Each scene shows the same named points in several views. A view is turned or mirrored, and shifted as a whole, has a little noise and may leave points out.

Scene 1
View 1
lidod: [-17   2  23   8 -13   9 -45  -1 -28  -3   9  -6 -18  10 -21  15  48 -19
   1 -20   7 -12   9 -30  49  13  -2  11 -12  -4  11  28  -2  -6 -14  21
  38 -27 -13  -4   6   9  -3   6 -32  -3  -4   4   8  11   6  49 -18 -19
   5   9  -4  16  -5  50  -6   9 -33  20  31  29 -27  23  23 -17  12   1
  -2]
golig: [-12 -16  10  -4  22  -1 -14  -1 -10 -10  10  -6 -21  13   3  -8  29 -38
 -32 -11  -2 -26 -14 -22  -2  -7  -1 -10 -13 -11  -1 -18  12  18  10   8
  -2   4  -8  -6 -10  -7  10  -8  -8 -13  10  11  -1  13  22  22 -34   9
 -11   4   9  16   8  14  -2  28 -11  13  -8  28   3  -6 -31   1  11 -18
  20]
lelan: [-12 -23 -20 -34   8 -15 -43  26 -22  -3 -25   0  -6  17  -5 -16  11 -46
  -1 -20  -5 -16  -4  -4  -3 -23 -15 -25  -2  12  -5 -25  -2  15  21   6
  21 -16 -19 -20  -2  -3  22  21 -31 -13   5  30   1 -24  -9  24 -45  16
 -12  -5   8  -1 -13 -16   8  24 -14  19  17  32   3  -9  11  31 -12  16
  21]
maza: [-17  14  37   8   2  -5  21 -29   9  14  34 -20  -6   3   1  37  39   9
 -46  -5   5 -12 -13 -23 -14  31  23  32 -17 -13  10   7  11  22  12  -4
 -50  33  21  14 -38  -3   0 -19  -7  20  24  -8  12  43  30  -2  10   0
  -6  13  13   9  20  18 -15  28   9 -10 -44  15  21 -38 -50 -13  34 -14
  12]
Fov: [-12   4  -3 -14 -15 -18 -57  13 -26   5 -18   1 -14  12 -29  12  27 -31
  21 -28   6 -10  13 -12  31  -9 -15  -7   2  14   8   9 -16   7  14  13
  42 -32 -13 -17  14   6   6  30 -42  -5  -3  26  -1 -18 -23  39 -18  -5
   1   0  -7  -7 -16   3  -6  24 -27  30  44  33 -19   8  37  26 -13  27
   8]
nes: [ -6  -6  18   1  14 -19 -12 -12 -14   2  25 -10 -38   9 -11  13  41 -29
 -24 -16  -8 -29 -10 -22  18   0   0  -2 -12   0   4 -20   8   7  -2  17
  15   4  -6 -17  13 -11   3  -2 -25 -19  10   5 -11  25   8  47 -28  -6
  -4  16  -1  17   3  13  -2  33 -10  31  -2  34 -12   6 -13   0   9 -22
  21]
kobig: [ -7  10   6   5  -3 -27 -18 -11  -4  16  12  -9 -29   3 -13  21  33 -15
 -16 -12   0 -17   4 -15  10  -6   3   3  -4   7   5 -16   4  10  25  -6
   5   6   8  -6   6  -7   3  17 -26 -10  12  14 -11  17   0  31 -15   2
  -4  11  -3   0   2  -9 -10  43 -10  28  -5  40   4 -22 -17  17   1   5
  25]
reret: [-19 -12 -12  -7   0 -17 -30  15  -6  -1  -9   3  -8   9   1  -9  18 -37
 -15  -2   2 -15  -1 -10 -14 -17  -8 -12  -3   6  -5 -28   3  24  33  -8
  -3  -8  -8  -5 -14  -2  15  17 -17  -5  10  30  -4  -7   6   9 -27  18
 -14  -4  15   1   1 -22  -2  34 -12  18   2  30   8 -25 -18  23   2  11
  25]
ruru: [-40 -18   0   9   3  25 -42  43   4 -33  -1  12   7 -15  22 -48  33 -53
 -32  24  23 -14   6 -17 -13 -17 -19 -12 -13 -23  -4 -17  27  18  64 -12
 -11 -24 -27  14 -38  26  18   1  35 -17   6  44   2 -14  45  -9 -27  30
 -19 -18  44  27  20  15  14  18 -34   6  24  30  20 -31 -44 -20   3  16
  31]
zug: [-23  -6  36  -9  -6  16 -14 -10 -17  -8  19  -3   7  11  -4   9  45  -7
 -23 -21   4 -13 -11 -29  14  30  17  20 -19 -12   9  35   8  15  -8  23
  -7  -5 -12   7 -23   1   9 -17 -16   5  12  -9  23  26  22   8 -11 -11
   0   3  10  17   5  59   2   0 -18 -14   3   9  -2   8 -15 -27  29  -9
  -6]
bavu: [-22  16  11  13   0 -11  -4   2   8   4  14 -10 -16  -9   3  14  33 -16
 -31   3  10 -11   3 -22  -4   8   5  11 -11  -9   8 -14  12  19  39 -15
 -24  11   9   7 -20   5   2   3   2   0  18  19  -8  22  27  10  -4   7
  -8   8  20  11  20  -1  -7  37 -11  16 -17  31  16 -40 -40  -5  15   5
  25]
tota: [-13   6  10  -9 -15 -17 -23   8 -14  10  -2   1  -4   7  -3  19  23 -11
  -6 -14   5  -5   7 -13   1  -2  -1   9  -7   3   7   9  -6  17  22  -8
  -2  -8  -2   2 -16   6   6  10 -24   6   5  13   5   3   3  11  -9   7
  -5  -1  12  -2   6  -2 -10  21 -13  11   7  29  12 -24  -8  12   2  17
  10]
fod: [-17 -14   1  -9   6   3 -37  13 -18 -11  -3  -2  -5  14  -3 -12  25 -37
 -11  -9   5 -18  -2 -20   4 -10  -5  -9 -10  -3   1  -8   2  13  16  11
  14 -20 -15  -7 -11   0  13   7 -16 -13   5  18   4  -8  12  18 -34   5
  -9  -6  15   9   1  14   6  16 -20   9  24  31  -8  -3  -3   2   2   6
  12]
vedap: [-21 -17  -8 -12  -1  -2 -67  30 -25 -15 -22   9  -8   9 -10 -16  23 -54
   5 -19   0 -14  10 -14  19 -25 -21 -19  -7   2  -1  -6   2   3  26  12
  42 -36 -24 -14   6   6  12  26 -22 -19  -6  36  -1 -24  -5  35 -45   7
  -6  -2   8   9 -11   5   7  20 -33  28  46  39 -13   6  21  16 -14  17
  16]
zafu: [-11   8 -17 -19 -25 -38 -41  16 -18  20 -27   2  -4  14 -28  23   9 -13
  21 -23   7   1  11   3   2 -11  -6   1   8  24  -2  -3 -18  19  34 -10
  21 -19   0 -17   7   6   9  38 -54   8  10  30  -3 -19 -33  18 -14   3
  -4   3  -3 -27 -13 -28 -10  33  -9  28  21  34   5 -28  27  46 -22  41
  12]
View 2
kobig: [ -3  10  -4  17  -6   6 -12  -8 -20   1   3  19  -9 -14 -14  10  -1   7
   0  -6 -11 -29  -9  -2 -11   1  18  -7   4  12   0  13 -10   1  15  -5
  19 -15 -25  -2   2   5 -14   3  -7 -36   0  -6   8   0  -8 -13  17   1
  37  -1  -2  14   2  -9  -5  -2   1  18   3  -5   6   0   2 -10  -7 -11
  -3]
Fov: [  1   7  -9   0 -31   5 -13   9 -25 -17  10   4   6   0 -30  23  26  18
 -25 -20  16  -8 -10  -6   2  24   5 -19  -8  -5  20  24 -39  -3  -8   2
   4 -25   2   3  18 -16  10  -4 -33 -20  10 -25   8  13  24  16  26   4
  22   6 -16   0  -5   2 -28 -25  34   6 -30  35  10  41  18 -20  37 -15
  -3]
zafu: [-12   6  -6 -11 -33  -1 -39  -9 -31 -19  -7  30  -7  -1 -31  20   5  22
 -27  -4  11   0 -29   1  25  22  -6 -19   4   3  20  21 -22   6  -2   6
   3 -28 -14  12   8  -6 -12   0 -38 -36  -3 -11  16   7  26  -8  11 -17
  13  19 -34 -22  13  -3 -12  -9  -8   0 -17  28  10  38  -2 -36  42 -19
  -4]
zug: [ 16  -3   1  29  24   0  30  -5 -13  -4 -16 -31  -2 -15  10  24  26  12
 -24 -24 -12 -24  42 -10  16 -11  61  16  21 -25 -23  -2   5 -26 -14 -14
  29   4  -6  -5   0 -36  27 -11  27  19   2   7  20 -18  -6  24  23  21
   9 -33  29  30  12 -13  -5  10  20  23 -23  -5  -3  -1   2   8  -9 -10
 -37]
bavu: [-17   1  15  12  26  13  20 -15 -12   5 -11  18 -17 -30 -11   4   0   6
   6   9  -9 -33  11  10  -6 -11  19   7  12   1  -3  -1  23 -11   3 -16
  25  -4 -27 -11 -11   0  -5  10  15 -32  -2  -3   8  -2 -12 -20  14  12
  24 -14   1  13   2 -12  22  13 -12  24  20 -26  -3  -6 -21   2 -26 -15
  -7]
tota: [ -9   0  -2   2   7   7  -2 -13 -24  -6 -13  14  -4 -14 -16  19  10  13
 -15  -4  -1 -11   2   5  14   4  11  -1  13  -9   6   9   1  -7  -3  -9
  17 -12 -17   1  -1 -11   3  -1  -1 -23  -2  -5  17  -3   7  -4  16   2
   8   1  -8   1  15  -8   4   7  -4  17  -6   2   2  20  -8 -15   6 -17
 -11]
lidod: [ 17  -4  -6  33   3   2  31  12 -13  -6  11 -42  15   0  -8  21  39   9
 -34 -36   3 -29  36 -18 -12   8  47 -11  -1 -23 -11   9 -27 -31 -15  -5
  19  -7   8  -4  12 -29  29 -15   2  15  10 -20  10  -2   8  34  35  35
  23 -25  19  34  -5  -3 -34 -22  48  20 -39  23   5  12  23   5   6 -13
 -26]
fod: [ -8   3  14   2  -2  10  16   8 -26  -3   2   8   0 -19 -22  24  36  11
 -15 -13  -4 -15  17  -7  -9   8  11  -4  18 -16  19  19 -22   1  -4 -12
   7  -7  -8   1  -3  -9  29  -1  -9 -17  15 -15  15  -1   2  26  13  14
  16 -15  -2  17  11  -2  -9  -8  27  31  -6   2   4  25  -8  16   6 -14
  -2]
maza: [  9   5   4  33  44  -1  15 -32  -6   3 -31  -2 -27 -26  22   8 -12  14
   1   1 -24 -35  18   0  27 -21  58  25  29  -2 -35 -11  36 -17   4 -12
  41   6 -33 -10 -14 -10 -12   3  37  -3 -19  23  18 -26 -24 -19  16   0
  19 -26  23  23  15 -12  22  36 -25  26   6 -37 -12 -27 -18  -1 -38 -10
 -28]
vedap: [-14   5   8  -4 -24  19   7  26 -31  -8  18  13  10 -12 -48  35  42  12
 -22 -14  13   0   4  -3 -20  16 -14 -21   2 -15  40  33 -42   2  -9 -12
  -5 -16  -3  12  10  -9  31   0 -31 -24  27 -30   5   8  17  28  19  13
  17  -1 -22  10   3   2 -21 -30  46  17  -8  23  12  47   5  11  31 -18
   5]
ruru: [-44 -12  50  -9  34  36  61  27 -14  13  -4  17  -5 -54 -45  23  50   6
   3  14   7  -9  38  21 -24 -12 -17  11  21 -33  38   8  20  -2  -6 -34
  14   4 -13  -6 -20 -16  39  18  14 -37  37 -13  10   1   3  12   9  25
  -2 -16 -12  18  13  -8  34  -6  22  43  43 -28   1  44 -41  51 -16 -29
  12]
golig: [ -6   4  15  19  16   4  13   5 -23   5   2  15  -7 -22  -5  29  19   8
  -1  -3 -25 -19  17 -12 -15   3  19  12  21  -3   9  13 -15   5  17 -15
  11   2 -21   0  -6  -1  22   4   2 -12  13  -5  12 -10 -18  10  10  16
  31 -22  15  33  15  -6   6   9  26  38  10 -24  -1  -4 -11  28 -16 -12
  -7]
View 3
bavu: [ -5  23 -20 -27 -12  13 -11  26  28 -22 -19  16   0  -9  -8  28 -33  -6
 -25  22 -16   3  16  12  17 -10  -2  -4  23 -18  32 -41 -15 -14  15 -22
   8 -24  24 -25   0 -11  -6  23 -19   4   1  17 -48  21  14  15 -18  19
  -1  36 -10  12  27   9   2  -2   7  23 -34 -29   1  26  20  -5  10  13
   4]
fod: [ 10  -5 -10  -7   8  10  15  20   5 -11   6  -7 -14  -9 -16  13  33  16
   3   4  -4 -16   9 -13  -6  12  -3 -16  18 -23  24  -6 -11 -15   2   2
   8 -21   3  -1 -13  15 -39   4  12 -16 -13   7  -1  22  -9  22  10   1
  10  -5   0   3  14  26  10   6  -5   9   6  -4  -3   3   1 -26   0  15
  11]
maza: [  5   7 -26 -18 -42  12  -9  26  45 -24 -13  12  25 -21   0  15 -46 -17
 -11  32 -23  16  38  15  29 -12   8 -21  34 -41  52 -72 -24 -19  11 -32
  17 -41  27 -36  11   1   2  22  -7  24  -5  13 -46  19   8  19 -20  33
   4  44   0   0  39  13   7 -11  25  39 -61 -36 -18   9  13  -6   9  14
  -5]
golig: [  9   1 -14 -15 -14  10  -1  25  19 -22 -14   2 -18 -16 -12  27  14  18
  16   4 -17 -21  32  -1   4  -1   4 -12  34 -34  42 -19  -9 -14  -3 -14
  17 -30   7  -9 -13  15 -29   9  12 -19 -10  27 -20  30 -11  13  -1   2
   5  23   8   9  37  27  -1  -3   9  19 -22 -13  -2  16   7 -20  -1  21
   6]
vedap: [  4  -3   0  -6  30  17  15  19 -17   3  10 -19 -31   2 -18  12  62  25
   2 -11  10 -25  -5 -22 -18  12  -4 -11   9  -2  -1  23  -6  -9  -3  16
   4  -6  -3  14 -24  37 -51   6  15 -29 -27   9  12  13 -13  28  17  -5
   4 -22  -4   9   2  35  23  10  -2   1  32  11   8  -2  -9 -29   9  12
  20]
ruru: [-24  29 -35 -16  33 -10  30  52  20 -25   0  -1 -20  -6 -12  16  25   4
   2  37  -1 -13   8  22 -12  23  -7  -9  23 -11  11  16 -10   2  -8 -16
  13 -22  13 -23  -8 -36 -47  17 -24 -51 -10  23 -15  28 -20  22   8 -16
   7  26  21   5  11  15 -37  26 -31 -22  21 -13   2  38  52 -13   3  37
  33]
zug: [ 12 -27 -26   4 -24   8  14  24  29 -18  15  -7  27 -27   1 -12   5 -12
  11  22  -6   6  39  -6  18  23  11 -44  29 -43  37 -52 -31 -13  -2 -16
  25 -46  18 -32  14   9 -18  -5  12  23 -18   3   6  15  -6  37   7  18
  16  14  15 -13  17  34  15  -6  10  16 -29 -15 -22 -21   6 -12  -1  20
  16]
nes: [ 11 -12 -14  -8 -12  15  -6  19  11 -13  -9  -7 -21 -15  -5  16  22  16
  14  10 -25 -32  19   0   5  -2  14 -14  30 -15  24 -24 -14 -18 -11   2
  12 -31  11 -11 -17  47 -30   9   7  -8 -28  33  -1  17  -9  23   1   1
  -3  19  -7  15  39  31  10   5   2  26 -19   1   2   7  -3 -19  13  15
  10]
tota: [  6   6  -5 -14   0  15   3  10   5  -2   1  -1   3  -6 -10  18   8   1
 -28   3  -1   4   4 -17   8   1  -5 -12  12 -11  15 -17 -16 -11  10  -9
   5 -13  11 -12  -6   8 -21  18  -1   5  -7  -5 -25   9  10  27  -1  18
   2   3  -8   2  -1  22  22  -5  16  17  -9 -11  -2   5  -3 -17   7   6
  11]
zafu: [  9  20  11 -17  13  26   2  -5 -20  18   5  -4  -8  14 -28  26  20   8
 -55 -22  19   3 -20 -35  -7  -1 -19   6  -9   7  -4   3   0 -17  25   4
  -6  11   2  23 -20  28 -25  24   4  -4   1 -17 -36   2  25  22  -1  18
   1 -31 -29  11 -14  16  52  -5  24  24  11  -6  14  -3 -30 -23   9 -16
   9]
reret: [  6  25 -11 -16  10  11   4  22   4  -6 -14   2 -23   2 -17  36  10  16
 -13  -1  -2 -12   5 -12  -4  -1 -14   6  13 -15  16   2  -3  -5  17  -7
   6  -7   0   3 -17   6 -35  22   0 -29   1   7 -39  29   1  10   1  -4
  -3   8  -7  13  12  16   7   5   0  12   4 -14  12  23   4 -18   3   6
   3]
kobig: [ 12   9  -6 -18 -11  29 -14  10   8  -4 -15   4 -16  -2  -8  25   1  12
 -19   3 -16 -17   5  -4   6 -15   1  -1  23  -3  17 -25  -6 -18   5  -7
   0 -19   9  -4 -18  38 -15  19   1   0 -19  18 -26  14   8  21  -7  12
 -10  14 -24  18  26  24  27  -6  18  36 -23  -8   3  15 -12 -15  10   0
   5]
Fov: [ 20 -10  11  -5  16  29   8  -6 -23  18  11 -16 -18   1 -16  12  46  20
 -28 -17  10 -17 -14 -33  -8  10  -6 -11   3   5  -6   3  -9 -17   3  11
  -4   5   5  17 -23  48 -33   5  17   0 -23  -3  10   2   2  33   9   8
   1 -32 -16  11  -1  33  54  -2  14  23  19  15   5 -13 -28 -19   7  -1
  22]
lelan: [ 16  16   3 -12  14  12  10  16 -11   1   1  -7 -31   2 -32  34  38  25
  -4 -23   9 -22  -2 -27 -14   1 -11  -4  13 -21  15  17  -1  -4  12   4
   3 -10 -18  18 -22  17 -46  13  21 -37   5   0 -26  28  -5  12  13   0
   3 -14  -6  10   3  30  18   8   5   8  18  -4  12   7 -14 -30  -6   2
   2]
lidod: [ 14 -52  -7  10  -3  25  13   7   1  -5  17 -17  11 -31   7 -16  46   6
  17  17  -4 -13  27 -15  14  28  16 -45  26 -21  21 -28 -25 -18 -19  10
  19 -30  18 -13  -3  45 -33 -15  27  19 -42   9  44   7 -14  42  21   8
  15  -6   6   1  15  50  28  -6  10  12 -11   9 -23 -34  -9 -25  14  24
  30]
View 4
lidod: [  0  10  37  16   2  24   2 -29 -41   4 -31 -45  -4 -61 -26 -10  16 -43
  45 -34 -19  -7  13 -12   6 -22   7 -14  19 -41  -2  12 -16 -39 -19 -25
 -29   4  19   1  36  15  44   6 -51 -11   3 -19   5   0 -13  -9  11  15
  36  -1  17 -34  27 -35   7 -34  -2 -35 -15  13 -12  -3  14  19 -33  32
 -32]
reret: [ 23  -2  -4  -3 -11 -13 -10  19  14  21  -5 -33  14  -7   0 -20   3  13
  -4 -16 -18 -17 -34   4   2   6  17  10  -1  11   5 -17   7 -38  20  -2
  -2  -8   7  -3 -15   1  13   4  12  -2 -11  -5 -12  -8 -17  -1  19  12
  11   1  13  14 -12  -9  -6   4 -14 -16   6  10 -26  -3  10   4 -11  -7
  -1]
bavu: [ 26  12  -3  -4   0   0   3   6   7  35 -23 -30  -4   7   0  -3   0   5
 -14   9 -10 -11   1   9  -2  16  30  14   9 -13   7 -20  20 -20  28 -12
 -30 -19  -3 -13  -3  -2  15   4  -2  18  32 -11  -2  -8 -15 -25  -7  -5
  23  20   0  -3  18  14  15 -13 -25 -13  16 -27 -18 -21  26  -1 -28   1
 -23]
vedap: [ 14 -13  12   7   0   3 -18  -1  -6 -15 -11 -40  27 -47  -1 -25   7  -5
   9 -54 -30   2 -25 -14   6 -23   6   6   1  -4  -9   8 -14 -48  -6 -11
   4   9  18  -1  -9  -4  29  -5 -19 -31 -26  -5 -21  -5 -18   7  47  28
  21 -18  31 -11 -17 -42 -15   9 -19 -16 -14  31 -35  18   2  14  -9   7
   5]
Fov: [-11 -12   7  14   1   9  -3   2 -16 -11 -14 -31  36 -47   9 -30  17 -17
   9 -38 -27   3 -18 -33   6 -14   8 -12  14 -26  11   2 -27 -48   2  -9
 -15  26  17   7   6   5  24 -11 -17 -41 -24 -17   0 -14 -19  19  21  12
  25  -3  21 -24 -15 -42 -16  23 -19  -1 -34  37 -31  18   1  23  -9   5
   7]
nes: [  7   9  15   7  -9   8  -8   3  -6  24 -31 -42  19 -35   7  -7  11 -13
  13 -18 -34   2 -11   7   4   8  26   8  -3 -20   1  -4  11 -43  12 -17
  -8 -12   4  -9   1  -7  33  11 -26  13   4  -6  -7  -3 -10 -18   8   6
  25  -1  10 -24  30 -20   5 -27 -15 -33  -1   1 -16 -18  14   3 -17  28
 -13]
lelan: [ 14 -11   4   9 -12  -7 -12  28   9   0 -12 -34  25 -25  -9 -34  12   9
  17 -32 -23 -18 -42  -6  -1  -8  10   6   3  11  -3  -1  -4 -43  11   2
   7   4  16  11  -9   3  24   4   8 -20 -38 -12 -12  -8 -12  11  29  26
  13 -11  20   9 -26 -33 -16  10  -6 -19  -6  33 -25   8   3   7   0  -7
   6]
tota: [ 14   2   2   2   3  -5   6   9  -4  16 -10 -30   4 -10  -3 -16   7   2
   1  -4  -7 -15  -6 -12  -2   0  17  -7  13 -13  15 -13  -6 -27  18  -5
 -27   4   6   4   7   9  13  -6  -5 -15   7 -21   1 -16 -10  -4   0   2
  22   8   9   0  -9  -6   4  -2 -12  -3  -1   2 -20  -2  13  10 -19 -10
  -8]
zug: [ 18  16  33   1  -5  11  10 -12 -33  25 -26 -48 -33 -30 -40   2  10 -28
  41   2  -2 -33  12  -2   1 -12   6 -12  17 -20   8  -2  -4 -24  -7 -17
 -41  -8  15   3  44  19  29  14 -33  -3  26 -26  13  -5 -11 -23  -6   2
  31   1   8  -7  29 -12  21 -43   9 -32   7   0  -1 -11  26  15 -40  16
 -43]
fod: [ 25  -2  22   5  -4   1 -13  -2  -3   6 -17 -40   8 -33 -14 -15  12  -6
  21 -29 -17 -12 -18  -3   4 -12  11   1   4  -3  -4  -3   1 -35   0  -7
  -8 -11  11  -1   4  -1  24   6 -13 -11  -9  -7  -8  -2 -12  -6  28  21
  26  -5  18   1   1 -28  -5  -8  -6 -27  -2  16 -23  -3  11   8 -19   6
 -11]
zafu: [-16 -12 -10   5  -1  -7  10  27   3  -6   9 -17  38 -13  19 -30  15   6
 -13 -10 -11 -10 -24 -34   1   3  10 -13  15 -14  26  -8 -25 -46  27  -1
 -25  33  11   5  -1   9   1 -18  10 -40 -19 -24  11 -27 -17  19  10   3
   8  11  11  -9 -38 -28 -13  36 -16  13 -24  31 -27  16   4  17   0 -24
  13]
maza: [ 21  28   8  -9  -3   3  19  -2  -6  58 -25 -41 -32  18 -13  12   1  -6
  -5  45   6 -31  20  10  -8  24  33   3  16 -29  20 -27  18  -9  34 -14
 -52 -31  -5 -14  22   8  12   6 -15  25  57 -22  17 -14 -15 -38 -32 -25
  25  28 -14  -9  41  32  33 -41  -9 -17  27 -39   9 -28  36  -1 -40   4
 -44]
View 5
bavu: [  8  -4  -1 -12  -5   3  23  -8  49   0   3  10   3 -23  20 -11 -12  20
  10  22  -4 -13  -6   8  -3  -6  -4 -24  -2   8  11   7 -18  16 -12  -5
 -35 -10  -9  29   4  12  -8  12 -13 -27 -16  29 -36  -2  -1  -4   8  -3
   7  -1  13  13  -3 -43 -17   7  -1   3 -21  10 -21  15   8  -9   0  -5
   1]
maza: [ 22  -9 -17 -26  14  -6  22  -8  41  10  -1   8 -42 -35   4 -13 -33  25
  49  25  -5 -21  -6  27 -26  -1 -17 -39   6   4  31  -2   4  29 -44   5
 -43  -5 -22  42 -20  14 -14   5  -8 -58 -18  43 -59   3  23  13  -9  16
  20  11  -3  16   5 -61 -14   4   8  14 -11   9 -33  14  14 -35  23 -15
  10]
zafu: [-10 -19  31  31   2 -14   6  13  24  19 -40   4 -24  12   4  28   0  -2
  -3  32 -13   4  12 -22 -18 -14 -11  -6 -10  -5  -5   6  15 -38  24  -1
   3  32  -2   3   8  32  30 -11   2  31   6 -18  48  10 -30   8  31  -4
 -14 -13  39  -8  -2 -16 -30   3 -18  21   2   4  10 -18 -33   6   3  15
 -27]
Fov: [  3  -6  43  25   2 -21  -9  32  23  -7 -54  -2 -29  12 -12   4  21 -16
 -27  46 -25 -16  35 -20  -5 -12 -21  14  -8  -6   3   9  11 -42  38   3
  14  32  20   3  14 -14  38   1  26  32   7 -36  49 -20 -28  15  45 -15
  21 -18  24 -12   1  20  -8  19  -6  26 -14  -7  19   1 -30  13  43  -8
 -48]
lidod: [ 28   2  20 -20   7  -3  -4  27  36 -24 -43  -5 -40 -16 -15 -47  18  17
  -7  45 -43 -46  42  13   0 -13 -28   5  18   0  12   1  -3  -2  14   5
   1  22  10  19  -9 -35   9  24  23 -21  -3  -6 -10 -48 -21  13  25 -16
  54 -15   3 -10  15  18   8  27  13  22 -15  -2   4  26  -4 -13  79 -36
 -27]
fod: [ 11   6  24  -3   2  -4   2  12  26  -7 -22   6   5   1   9 -11  14  -9
 -13  33  -9 -11  19  -6  -3  -9 -13  -2  -4  -4  18   9   1  -2   5   2
 -10  -4  19  12  13 -34  17  13   5  -5  -4   2   6 -15  -6  -1  35 -11
  21  -4  14   6  -1  -3  -4  15   0  14 -26   2   2  18  -4 -12  30 -23
 -29]
ruru: [ 15  29   0 -15  -9  26  20  -9  28 -17   9   9  82  15  31 -27  22   5
 -12  14  26  -4 -14  -1   9 -17   1 -14  -7  -6  11  15  -7  37 -10 -18
 -13 -34  51  11  32 -34   8  30 -22 -19 -17  24  -5  -1  -4 -37  42 -41
  12  -1  17   1 -10   1  17  -2   1 -13 -23  24  -9  36  21 -18  -7 -20
  -9]
zug: [ 31   7   0 -26  17   2   1  15  31  -2 -26   0 -44 -21 -16 -34  -2   9
  33  38 -14 -34  26  27 -14 -12 -21 -11  22  -4  27   2  10  23 -20   6
 -15  12  16  29 -13 -25  -1  12  10 -45  -3  18 -27 -22   9  11  11  -3
  52   1  -5   4  14  -1   5  16   8  24  -9   4 -19  24  10 -39  56 -30
 -15]
tota: [  3  -7  10   2   1   1   7   3  29   8 -27   5 -16  -5   1   1  -2  13
  11  32  -6 -13   8  -1 -15 -13 -13 -14   1   1   7   7   9  -1  -2  -1
 -17  15   2  20   5  10   9   4   3  -8  -2   4   4   2  -7   1  17  -4
  13  -7  21  -1   2 -24 -14   8  -9  13  -7  11  -5   1  -7 -10  18  -4
 -16]
lelan: [ -3  -2  34  21   0 -19  -6  14  19   8 -27   8   7  11  17  15   8 -35
 -23  32  -1   6  12 -22 -11   2  -5   0 -20  -9  18  10  12 -29   9  -1
 -10  -3  32   7  23 -34  32  -2  13  18  -4 -19  34   0  -3   1  41 -11
   1  -2  25   9  -5  -1 -15  13  -4  17 -28   0  11   8 -13   4  19 -10
 -32]
reret: [ -3  -3  15  11  -3  -9  10  -1  23   0  -8   9  20   3  21  12  -6 -12
  -6  25  -2   7  -3 -14 -13   0  -5 -11 -15   3  16  12   3 -13  -1  -4
 -18  -5  14  12  22 -12  15   8  -5   4 -10   2   7  10  -1  -3  32  -6
  -6   0  22  10  -9 -24 -17   6  -3  10 -23   2  -1   7  -3  -1   5  -4
 -16]
kobig: [ -3 -14  11  -1  -3 -18  14   4  41   1 -18  11 -15 -12   4   4  -6   3
  -8  24 -23 -14   8  -4  -3   3 -11 -15 -10  13  13   1  -8 -18   3   3
 -27   6 -21  25   9  11   9  -1   2  -4 -12   2 -16  -5 -12  15  18   5
   6  -6  20  11  -1 -42 -26  17   0  12 -20  -2  -4   4  -6   7  20  -3
 -10]
golig: [ 11  -1  10 -14   4 -21   6   3  31  -8  -7   8   1 -17  14 -14  -3 -11
  -3  29 -11  -9   7   5  -9   6  -4 -11  -4   5  32   7  -9  -2 -11   7
 -29 -18   6  27  17 -38   6   4   6 -23 -13  13 -24 -11  17   9  29   1
  15   3   6  18  -6 -19 -12  18   6  13 -36  -5 -10  28  10  -2  32 -28
 -12]
vedap: [  4  -3  37  14  -9  -5  -3  23  21 -18 -36   2  20  12   8 -14  28 -15
 -34  34 -15 -12  19 -17   5 -10 -12  11 -10  -3  -2  10   2 -25  31  -2
   8   6  32   3  27 -34  34  18  11  23  -5 -19  39 -22 -24  -3  49 -25
  14 -13  23  -7  -1  17   0  22   4   6 -22  -2  19  15 -14  10  24 -16
 -39]
nes: [ 12  -4  12 -11  -8 -21   9  13  51 -17 -17   3 -10 -15   8 -24   3   4
 -19  26 -31 -23  19   7   5   6 -14  -9  -9   6  19   3 -22  -6   9   8
 -22  -9  -8  30  13 -26   5  12  11 -16 -13   6 -21 -29  -3   9  29  -4
  18  -8   6  13   3 -24 -11  26  11  10 -34  -4  -4  24   7   5  37 -26
 -17]

In a view up to two points have been moved. Name them for each view, in the order of its rows, or write -.
view 1: lidod, nes
view 2: -
view 3: bavu
view 4: maza
view 5: Fov
